Each row is a point on a tangle of strands that fork and nearly touch. The rows are in no order.
Two points are linked if the straight distance between their rows is under 73.4. Some points are linked to none.
diza: [ -1  -2   3  26 -11 -35 -11   1 -21 -10  21 -13 -21   5  34 -23 -26   4
 -12  -4  -9 -12 -28]
galo: [-26  34 -11   1  28 -15  26  40 -28  20 -15  24  -5 -27 -21  20   7  27
 -17   0   0 -26  -2]
zakez: [  3   2   8  25 -10  -2 -38  17   1  14 -37 -34  23  10  11   2  -7  -3
  18 -13   9  32  26]
meb: [-19  -8   8   9  20  -4 -18  28  -7  14  -1  26 -21  26 -18  29 -38  21
  -7   8 -10  -4  34]
nopo: [ -3 -27   2 -25   2  -2  -8  -6  24 -30  17  18   1  15  -9  -6 -21 -28
 -29 -34  -8 -28 -13]
gifum: [ -6  26 -19  -2   2   4  18 -14   0 -29  22  22   0 -10 -19 -19  -1   0
 -24   4   5 -13 -36]
giso: [ 10  31 -27  24  -2 -11  27 -19 -15 -22  43  11 -31 -24  22 -27 -11  17
 -24  30  -6   9 -29]
Fefim: [ -1 -24  21  20  -4 -14  -6 -20   7 -12  12  -5 -15  45  -3  -4 -23  -4
  -6  17  -5   5   7]
rop: [ -4 -22  18  -7  10  -2 -18  10  -3  16 -11  19   4  24 -16  39 -23   7
   4   9   6   4  54]
raro: [  8   2   6  20 -12  -6  10  -7 -23 -22   6 -39  -4   1  19 -32  14 -11
   2 -34   4 -16 -40]
podek: [ -5 -20  36 -26  11  15 -30  -4  -3 -28 -14  -5   4  39 -25  36 -43 -24
 -32 -29   4  -8  32]
mol: [ 15  20  -7  34 -13  -6  38 -18 -34  -8  18 -31 -14 -15   6 -33  24   7
   5  -9   9  -9 -38]
guvir: [ 11   2  14  16 -18 -11   6 -44  -3 -12  -3  -7  18   7  30 -22   7   7
  12  25   9   6  -5]
muza: [ 31   6  -3  -5  -6   6  -2  17   8  38 -21   4  20 -11  -3   7  21  -1
  44 -19  -2  15  20]
lufur: [ 17  21 -30   5  -7   7  24 -22  21   5  24  19  -8 -15  -3  -8  20   9
  14  36  -4  20 -13]
Gekad: [ -5  15 -14  20   3 -26  -4  20 -21   8  26  17 -26 -13  25 -19 -24  22
  -5   4 -17 -13 -24]
panug: [ 23  -4  -6 -11  -7  14  -5  13   3  17 -16  -4  25  -2   1   8   3 -16
  18 -58   7 -11  16]
zuzul: [-33  38  -2  18  13 -13  34  14 -39  11 -30  -3   9 -17 -16  18  14  25
 -18  14  15 -22  -6]
basa: [ -3 -30  -4 -27  -4   9 -17   7  17  26  -1  24   8   3 -18  38  -6  -2
  17  17   4  13  43]
novip: [  5 -22 -17 -35 -18   9  -6 -19  39  -1   9 -12  14 -13  31 -15   8 -36
  -7  -6  -2   6 -22]
Zetod: [-32  32   8  22  10 -20  32   4 -57 -17 -12  -7   0 -16 -26  -1   3  23
 -31   5  20 -37 -27]
pugu: [  9  14 -17  17   2  -4  18   4  12  32   2   8  -7  -9  -7   1  28  20
  27  40  -5  29   6]
latiz: [-34  14  10 -20  26   7  19  -3  -5 -15  -8  35   0   6 -63  36  -1  10
 -30  35  10 -14   9]
Dula: [ -9 -11  -8   5  13  -1  -6  11  12   3  39  54 -38  -2   4 -10 -25  31
   5  18 -34 -21   3]
zigas: [  6 -34   3   7  -6 -14 -22 -11  38   0  22  15 -22  29  11  -4 -21  -4
   5  19 -23  12  13]
sagaf: [ -9  -5 -10   6  -7  -4 -14  11   4   7   8  11   2  12   7  -1 -34  -4
 -14 -14  -2 -10   0]
tefe: [ -7  -3   7 -40  13  26  -9  -1  -2 -17 -14  33  16   9 -67  60 -15  -8
 -16 -12  10 -15  42]
vipe: [  3 -37  -7 -30 -21  -3 -36 -22  55  -9   2 -10   4   8  21   7   1 -37
   3  16 -12  24   2]
sed: [  8   1 -19  -3 -12   6   8 -38  32 -21  32  13  -9   4   7 -12  -2  -8
  -9  34  -3  16 -16]
tomu: [  2 -18 -28 -16  -3   3 -11  10  37  16  39  20 -25 -16  31 -20 -11  -4
  -2   8 -24   8 -14]
bazuz: [ 15 -34  -6  13 -21 -27 -33  -3  49  18   6   4  -2   6  41 -21 -23  -2
  11  12 -28  18  13]
vekof: [ -4  12  -8 -40  15  29 -13  14  -1  -5 -25  14  21 -10 -43  58  18 -10
   7 -14  15   4  33]
Mov: [  0 -35   4  11 -24 -15 -23 -33  46 -16  -7 -28   2  33  26 -13 -27 -28
 -24  -1 -11  -1  -3]
Tunap: [ 12 -28   0  17 -18 -25 -14 -21  31 -15  -1 -42  -6  17  47 -30  -4 -27
 -15 -17 -14  -1 -19]
gese: [ 17 -19  15  -6 -27  30  -4 -17  13   5 -33 -44  34  -5  23 -18  36 -20
  35 -32   7  10   5]
Migu: [ 13 -22 -13  15 -11 -28   0   2  13   0  31 -15 -28  -3  48 -34 -14 -12
 -13 -18 -20  -9 -27]
mede: [ -4  -3   7  -9 -10  15 -42   0  14  -5 -31 -18  27  19   6  22 -12 -21
   8 -15  10  17  23]
regi: [-10 -31   6 -12   4  -4 -19 -13  38 -20  36  23 -39  26   7  -3 -37  -8
 -25  32 -29   7  -5]
Tubip: [ 14  12  -1  11  11   2  -7  25  -4  26 -34   0  14   3 -21  33  18  12
  33 -12   6  16  40]
dogu: [-11 -21  19 -40  10   9 -22  -2  12 -29   6  20   5  22 -24  21 -30 -24
 -28 -16   1 -14   7]
nos: [ 20  -1  -5  35 -17 -27  -9  -6  10  15   9 -23  -8  -5  37 -37  -1   7
  15  21 -11  34  -6]
kun: [-23  12  25 -22  30  18  10   0 -19 -22 -29  19  13  14 -68  52   0   5
 -25   0  17 -18  32]
Dozi: [  4  16 -15  -4   2  -2  15 -36  11 -38  43  33 -20  -6   3 -15 -17   8
 -31  39  -6   3 -22]
Seda: [ -5 -12   1 -41   4  10  -5 -22  21 -32  20  29  -3   7 -32  19  12 -16
  -2  35   1   7  -8]
Zol: [  0 -14  24  -4  -5  36  -6 -11 -18  -8 -40 -29  34  13  -9  27  23  -2
  22 -27  29   2  43]
kobuz: [-25  26  -6 -16  17  12  28  -4  -7 -11 -17  27  22 -14 -50  24  21  10
 -15  17  19 -20  -3]
tasa: [ 23 -21 -22 -13 -15   1 -13  18  43  43  14  -4  -6 -19  30 -25   4 -15
  21  -6 -24  25  -6]
somud: [  5 -21  24 -12   9  16  -7  -4 -14  -2 -19   1  20  25 -22  40  -5  -3
   4 -21  21  -4  52]
Per: [  8  11 -17 -10 -15  19  12  -9  12  14   9 -23  10 -19  23 -27  20 -18
   4   4   3  20 -29]
muz: [ 12   6   3   2  15  -3   0  31 -21   0  -7   3   2   5 -12  10   4  -3
   9 -51   6 -18   2]
bukom: [  3 -29  -2 -41 -12   3 -34 -18  41 -20  10  26  -4  17 -17  29  -9 -25
  11  20 -16   8   9]
Mivel: [ 13  32  11  29  -2  -6  12  11 -22  31 -39 -35  14 -16   6 -16  39  17
  41   7   4  23  -2]
tir: [ -2   5  25   4  -2  39   7   7 -35   7 -50 -45  30  -7   4   5  43   7
  31 -32  25   3  22]
kup: [  4  28  -4  -8   8   2  19   1 -15   6   2  -9   5 -23  16 -18  29   1
   9  11   8  11 -28]
vasus: [ 18 -12  15  21 -18 -15 -32   6  17  20 -31 -38  27  -4  26 -26   7  -5
  30  -1  -2  41  16]
bir: [-10 -10  23  -7  -3  20  -9 -15 -10 -33 -18 -29  19  19   5  -4   9 -18
  -4 -32  15 -13  -8]
melur: [-17  32 -20  -3  19  -4  25  20 -15   4   9  33  -5 -26 -22  -5   3  19
 -18   6   1 -21 -24]
Duk: [ -1 -25   9  -6 -13   1 -36 -12  32 -16 -16 -15  13  37  10  11 -28 -32
 -13 -22  -4   1  12]
Dimim: [-24   1  25  -2   9   8  12  -6 -36 -20 -14   0  19  15 -28  13 -13   4
 -23 -16  27 -31   6]
nem: [-23  -3 -10 -37  22   7  -9  22   8  -6  22  55 -12 -13 -24  14 -16   7
 -15  12  -8 -16  -2]
funov: [  4   7  14  36 -15  -2  -4   6 -41   7 -37 -35  23   7   5   2  -2   9
  18 -42  17 -17  15]
Regu: [-10 -20  19 -24  15   0   9 -22   8 -33  33  33 -17  18 -33   0 -15  -4
 -27  25  -1 -10  -8]
Popi: [ 12   8 -24  26  -5 -10   7  -7   7   4  40  -3 -33 -14  35 -28  -5  14
  -7  35 -12  31 -13]
vov: [-12  -1 -16 -16  17   4 -13  36   9  24  16  42 -17 -12   0  12 -11  19
  10  11 -18  -4   7]
zimel: [  3  -4  16  14   9 -15  15 -21  -9 -28  22   9 -19  27  -8 -11  -4   6
  -8  19   1  -7 -10]
mota: [  5 -12   9  10 -20  18  12  -2 -15  21 -17 -55  22 -10  23 -27  24 -12
  17 -25  17   7  -6]
nefa: [-24  25  -2  23   5 -14  33 -10 -46 -13  13 -11 -10 -14  -1 -12   0  22
 -30  35  20 -10 -25]
peri: [ -2 -35   1 -15 -10  -9  -8 -30  45 -34  13  -4  -9  24  12 -11 -20 -34
 -38 -13 -16 -20 -18]
renen: [ -6  39 -24  16  11 -19  30  26 -33  17  22   9 -29 -41   6 -21   1  29
 -11  12 -11 -13 -37]
zipu: [-10  -2 -13  19   8  -5 -16  37   4  42  -2  18 -13   2  -1  12 -16  23
  14  17  -9  14  28]
zuf: [ 36  34   1  -5  -7  -3  30  -8 -21  27   6 -25  -7 -40  39 -43  33   3
  21   9  -8  19 -33]
naf: [-17   7  -5 -36  18  16 -13  21   3  -4  -3  21   7  -4 -30  31   4 -10
  -5   0  10   5   3]
runo: [ -5  34  10  30  -4  -2  33  -2 -53  -5 -17 -38  -2 -19   3 -17  36  19
  14  -5  14 -15 -31]
gugaz: [ 22   5 -24   5  -5   2   5  21  26  53  14  10 -15 -23  11 -21  12  12
  34  20 -23  31   2]
fadev: [ -9  10   3  12  20  -2  14  17  -8  12 -11   3  -5  10 -23  21  24  13
  14  20  10  10  13]
zopip: [ -5  13  18  33   8 -10   2  16 -53   0 -32 -21   6  16 -18  27  -4  18
   3 -29  19 -21  23]
Fasul: [ 27 -11  -5 -25 -26  11 -12 -13  36  12 -21 -22  31 -12  29 -15  20 -33
  25 -31  -9   6  -9]
zeda: [ -2  -5 -30 -17   8   8  16   6  14   4  56  37 -30 -35  21 -27  -6  11
 -14  13 -20  -4 -22]
Mupoz: [-11  10  20   6  -6  21  25   2 -47   5 -24 -50  15 -17  15 -18  40   6
  17 -18  21  -6 -18]
nok: [ -2  24  13  14  25  -1  14  17 -34  11 -51  -5  19   1 -26  49  23  22
   8 -19  16 -11  47]
Buze: [ -4  10  -7   2  20  -1   6  33 -17  -3   5  30  -7   4 -39  12 -13   9
  -9 -38   2 -29   4]
gaf: [ 35  20   0  34 -17 -26  10  -8 -19  18   7 -37 -11 -26  44 -49  13  10
  21  11  -9  23 -24]

A fork is a point with three links, a tip a point with one. Leave the first point through the second and follow the links. Name the first fork or tip that comes.
zigas / Fefim | novip
Per / kup | Dozi
kobuz / latiz | vov

A fork is a point with three links. Follow the links from the first point to the second and name the forks in between, in order.
tir / tefe | rop vov
Buze / Per | Tubip pugu Dozi
Fefim / nok | novip Dozi pugu Tubip
zakez / Gekad | Mov
novip / rop | Mupoz
naf / mol | vov rop Mupoz
vipe / nefa | novip Dozi melur
nok / bukom | Tubip pugu Dozi novip
nos / zuzul | Dozi melur
Zol / Buze | Mupoz novip Dozi pugu Tubip

Name the points in between on the shortest way along the links from the first point to the second, in order.
Gekad / novip | renen melur gifum Dozi giso Popi nos gaf zuf kup Per
nem / gugaz | vov zipu meb rop somud Zol tir Mupoz mota gese Fasul novip Per kup zuf gaf nos Popi giso Dozi sed lufur pugu
nopo / gifum | peri Mov Tunap Migu diza Gekad renen melur
Per / regi | novip vipe bukom Seda Regu zimel Fefim zigas
